The views of a scene show one set of named points, each view turned or mirrored, and shifted as a whole, with a little noise and some points left out.

Scene 1
View 1
saviv: 12 -11 5 18 17 -5 -7 13 1 34 12 11 6 -2 -3 6 7 19 -13 -5 -3 19 -2 3 -7
Kavut: 3 -3 -21 22 27 -1 8 2 -4 7 -2 2 -4 7 -5 5 8 -17 4 -20 -10 23 -7 6 -6
Nozu: 23 -2 13 9 4 -9 -6 7 0 27 8 11 7 2 -3 16 -8 28 -11 3 -12 20 -5 1 -17
geti: 14 -1 -3 17 14 -8 1 2 4 20 6 8 3 4 -4 14 -1 7 0 -8 -14 18 -8 1 -13
bivus: 17 -11 7 9 12 -1 -7 15 -12 21 5 8 4 2 -2 5 0 21 -19 2 -1 25 2 7 -9
ginu: 6 -17 -6 16 25 3 -6 17 -11 22 5 6 2 1 -3 -4 12 5 -17 -10 5 26 3 9 -1
bizi: 11 -2 -8 15 18 -4 3 4 -5 11 0 3 0 6 -4 8 0 -1 -3 -10 -11 22 -6 4 -11
pasos: 12 -7 -4 12 17 -2 -1 9 -11 12 1 4 1 5 -4 5 1 5 -10 -6 -6 25 -1 7 -9
Fut: 16 -8 1 7 14 0 -3 12 -15 13 0 4 2 6 -3 4 -3 12 -15 -1 -4 27 1 8 -10
Zili: 11 -12 -4 10 20 3 -4 14 -17 12 1 4 0 5 -3 -1 3 6 -16 -5 0 28 3 10 -6
Vazed: 13 -16 4 9 17 3 -10 20 -17 22 5 6 4 2 -2 -3 4 19 -24 0 5 28 5 11 -4
zitak: 16 -13 9 11 12 -2 -11 17 -5 31 10 10 7 0 -2 5 3 26 -20 1 1 23 1 5 -8
Nebub: 10 -8 -8 11 20 1 1 9 -14 6 -2 2 -1 7 -4 2 1 -1 -10 -7 -4 27 0 8 -8
View 2
saviv: 13 -22 12 -9 18 -9 -1 -6 11 -12 17 -12 6 1 -8 21 -3 14 18 -1 11 14 -11 -20 -4
zitak: 19 -23 14 -13 25 -4 5 -7 15 -16 15 -19 7 -5 -2 23 -3 13 11 0 11 14 -11 -26 -7
bivus: 17 -20 12 -14 25 -1 10 -7 21 -18 15 -13 8 -9 0 11 -2 10 6 1 5 11 -13 -20 -2
geti: -2 -25 13 -8 9 -9 4 -6 15 -4 11 -3 3 4 -10 0 -7 8 13 1 7 12 -17 -13 5
ginu: 24 -11 5 -11 21 -5 0 -4 19 -20 23 -4 8 -5 -5 15 4 11 17 -4 7 5 -9 -10 -2
Kavut: 5 -8 0 -6 6 -8 0 -3 24 -8 21 16 4 3 -12 -15 3 4 16 -4 1 -1 -15 8 13
bizi: 4 -17 8 -9 12 -5 6 -6 22 -9 15 3 5 0 -8 -8 -2 5 9 0 3 7 -16 -5 8
Zili: 22 -12 5 -14 23 -1 8 -5 25 -20 19 -4 7 -9 -1 3 3 8 8 -2 2 5 -13 -11 1
Nebub: 15 -12 5 -13 18 -2 9 -5 27 -16 18 1 6 -7 -3 -6 2 5 7 -1 0 3 -14 -6 5
Nozu: 2 -34 21 -12 19 -5 11 -9 13 -7 6 -19 5 -2 -4 12 -11 11 5 4 10 21 -17 -29 -3
Fut: 16 -18 10 -15 23 0 12 -6 25 -17 15 -9 7 -10 -1 2 -1 7 4 1 2 9 -15 -17 0
Vazed: 28 -14 8 -15 29 0 7 -5 22 -23 20 -14 8 -12 1 17 3 12 8 -2 6 9 -9 -19 -6
View 3
geti: 15 -4 19 1 -18 22 -1 -2 -10 -7 -17 -12 -15 -12 -6 8 22 -10 26 6 10 7 5 -9 5
saviv: 4 -9 17 4 -17 16 1 3 5 -15 -7 -7 -2 -9 -14 7 14 -13 15 9 5 13 -8 -12 7
bivus: 13 -13 18 1 -15 14 2 12 3 -18 -6 -7 -3 -11 -9 15 11 -4 0 9 10 4 -3 -4 1
bizi: 16 -8 16 4 -16 20 5 5 -17 -8 -17 -12 -22 -6 -1 10 21 -2 22 5 16 2 7 -5 10
Nozu: 20 -2 22 -8 -18 19 -10 -2 5 -12 -11 -10 -1 -21 -11 14 16 -13 9 9 3 8 1 -7 -10
Vazed: 7 -17 14 6 -13 11 7 18 4 -21 -2 -4 -3 -5 -10 15 8 -1 -4 10 13 4 -7 -4 7
ginu: 1 -18 12 12 -13 13 14 16 -4 -18 -5 -5 -10 1 -9 9 13 -2 10 8 15 7 -7 -8 19
Zili: 11 -16 14 8 -14 13 10 17 -8 -16 -9 -6 -12 -3 -4 14 12 2 4 7 17 1 -1 -2 11
Nebub: 15 -14 14 7 -14 16 9 14 -15 -12 -13 -9 -20 -2 -1 14 17 3 11 5 19 -1 5 -1 12
Fut: 17 -13 17 2 -15 15 4 13 -6 -15 -10 -8 -11 -8 -5 16 13 1 3 8 14 1 3 -1 3
pasos: 15 -12 15 5 -15 17 6 11 -11 -13 -13 -8 -15 -6 -4 13 16 -1 12 6 16 1 4 -3 9
Kavut: 10 -10 13 12 -15 21 14 6 -26 -6 -20 -11 -31 3 3 6 24 0 33 3 22 2 7 -7 24
View 4
Nozu: -5 11 -12 19 -4 -10 -2 -6 13 -12 -16 -8 -25 -19 13 7 0 29 -8 6 -2 10 -22 12 4
bivus: -1 14 -12 7 1 -9 10 -9 9 -9 2 -8 -15 -17 11 -1 2 17 -5 9 -2 9 -11 15 1
geti: -4 6 8 16 -8 -2 -8 -8 14 -12 -11 -5 -26 -12 6 -3 9 23 -6 12 -11 2 -17 2 -12
Vazed: 0 15 -11 0 5 -7 16 -11 5 -7 10 -7 -12 -15 9 -6 3 10 -3 7 -2 8 -4 20 0
Nebub: 4 10 5 7 -2 -1 8 -8 7 -10 11 -13 -11 -10 6 -13 8 15 -4 19 -12 0 -8 0 -15
Fut: 3 12 -6 8 0 -5 9 -7 7 -10 6 -13 -12 -15 10 -6 3 18 -5 15 -6 5 -12 5 -6
zitak: -5 13 -12 6 1 -9 8 -10 10 -9 -3 -1 -21 -17 10 2 2 16 -5 3 -1 11 -9 23 4
Zili: 3 12 0 3 1 -3 12 -9 6 -9 12 -10 -11 -12 7 -11 7 12 -3 14 -8 4 -5 8 -9
ginu: -1 12 3 -3 1 -1 11 -13 7 -7 11 0 -17 -10 3 -12 9 5 -1 9 -8 3 0 17 -9
Kavut: 0 4 29 6 -9 8 -6 -10 10 -10 5 -4 -20 -3 -2 -20 17 11 -1 21 -21 -8 -6 -7 -30
pasos: 2 10 2 8 -2 -3 5 -8 8 -9 5 -10 -15 -11 6 -8 7 17 -4 15 -10 2 -11 3 -11
bizi: 2 7 9 14 -7 1 -2 -6 10 -12 -1 -13 -17 -10 6 -9 9 22 -5 20 -13 -1 -15 -6 -17
saviv: -7 11 -1 6 -2 -5 1 -11 12 -9 -8 4 -27 -13 6 0 7 14 -4 2 -5 7 -8 21 -1
View 5
geti: -19 0 -7 -16 -9 1 -11 11 -8 -10 -5 3 5 -11 37 2 -1 -19 11 -30 -1 -1 -4 2 8
zitak: -16 2 -22 -5 -17 -11 0 1 -13 19 -11 -9 3 -14 33 0 0 -7 16 -30 8 21 -5 -11 12
Nozu: -15 -3 -15 -11 -8 -4 0 3 -20 7 -7 -8 12 -15 38 -2 -1 -21 12 -44 -2 14 -8 -2 1
Kavut: -24 8 -2 -15 -10 5 -23 11 8 -27 -3 16 -6 -7 25 -2 2 -13 11 -12 6 -16 -1 4 17
bizi: -21 5 -7 -13 -8 2 -14 6 -2 -17 -4 6 1 -11 25 -5 1 -17 11 -24 3 -5 -4 2 11
pasos: -20 7 -12 -9 -10 -2 -9 0 -3 -8 -6 2 -1 -12 22 -8 1 -13 13 -23 8 1 -4 -3 12
Fut: -18 7 -15 -6 -10 -5 -5 -5 -7 -2 -7 -3 1 -15 18 -12 2 -13 13 -27 9 6 -5 -5 9
Vazed: -17 8 -22 -1 -15 -10 -3 -6 -6 11 -10 -6 -3 -15 20 -9 3 -3 15 -22 14 15 -3 -12 15
Zili: -20 10 -16 -5 -12 -5 -8 -4 -1 -3 -7 1 -4 -14 17 -10 2 -7 13 -19 13 4 -3 -7 15
ginu: -20 9 -17 -5 -17 -7 -12 3 2 3 -9 3 -7 -10 23 -2 2 1 15 -12 14 6 -1 -10 20
bivus: -17 5 -19 -5 -12 -8 -2 -4 -10 8 -9 -7 2 -15 24 -7 1 -10 14 -30 9 14 -5 -8 9
saviv: -19 1 -15 -10 -15 -6 -9 9 -8 8 -9 0 2 -9 37 5 0 -8 14 -25 5 10 -3 -6 14
View 6
bivus: 6 -11 -7 -2 6 14 -6 4 17 -9 5 9 3 2 -15 1 6 1 -7 -3 -5 -3 -4 3 -1
Nebub: 3 -15 -1 -5 -1 11 -6 -7 1 0 2 13 -3 -15 -8 3 12 -9 -5 -2 -10 10 7 2 -9
ginu: 0 -13 -3 -5 5 17 -9 -11 7 -3 -3 16 5 -8 -18 6 21 -9 -18 -6 -12 -3 0 -6 -5
Vazed: 5 -13 -9 -3 13 18 -9 -1 20 -10 3 12 9 7 -20 0 11 -2 -13 -4 -13 -7 -2 -2 -4
Nozu: 4 -6 -3 1 -1 9 -3 13 17 -11 5 2 -5 0 -14 5 2 9 -4 -3 12 -7 -14 9 10
saviv: 0 -8 -1 -1 1 14 -7 1 12 -8 -1 8 0 -4 -19 9 16 2 -17 -6 5 -11 -14 0 8
Kavut: -4 -14 8 -6 -13 9 -5 -14 -14 6 -4 14 -12 -34 -4 12 21 -14 -9 -5 -2 14 5 0 -6
pasos: 2 -13 -1 -4 -2 11 -6 -3 4 -3 2 11 -4 -12 -9 4 10 -6 -6 -2 -5 6 2 3 -5
bizi: 0 -13 3 -4 -8 8 -3 -3 -3 -1 1 9 -10 -21 -6 7 11 -6 -4 -2 1 9 0 5 -2
Zili: 4 -14 -4 -5 4 14 -7 -6 8 -4 3 14 1 -7 -12 2 13 -7 -9 -2 -12 3 5 0 -8
zitak: 4 -9 -5 0 7 15 -7 5 20 -11 3 8 4 6 -19 3 10 4 -13 -5 -1 -10 -10 2 4
Fut: 6 -13 -5 -3 3 12 -5 1 10 -5 6 10 0 -5 -11 0 6 -3 -3 -1 -7 4 3 5 -6

Which points are out of place in each view (at most two, in the order of its rows)? Write none if all are in place.
view 1: none
view 2: bivus, ginu
view 3: none
view 4: Kavut, bizi
view 5: zitak, saviv
view 6: Vazed, Nozu
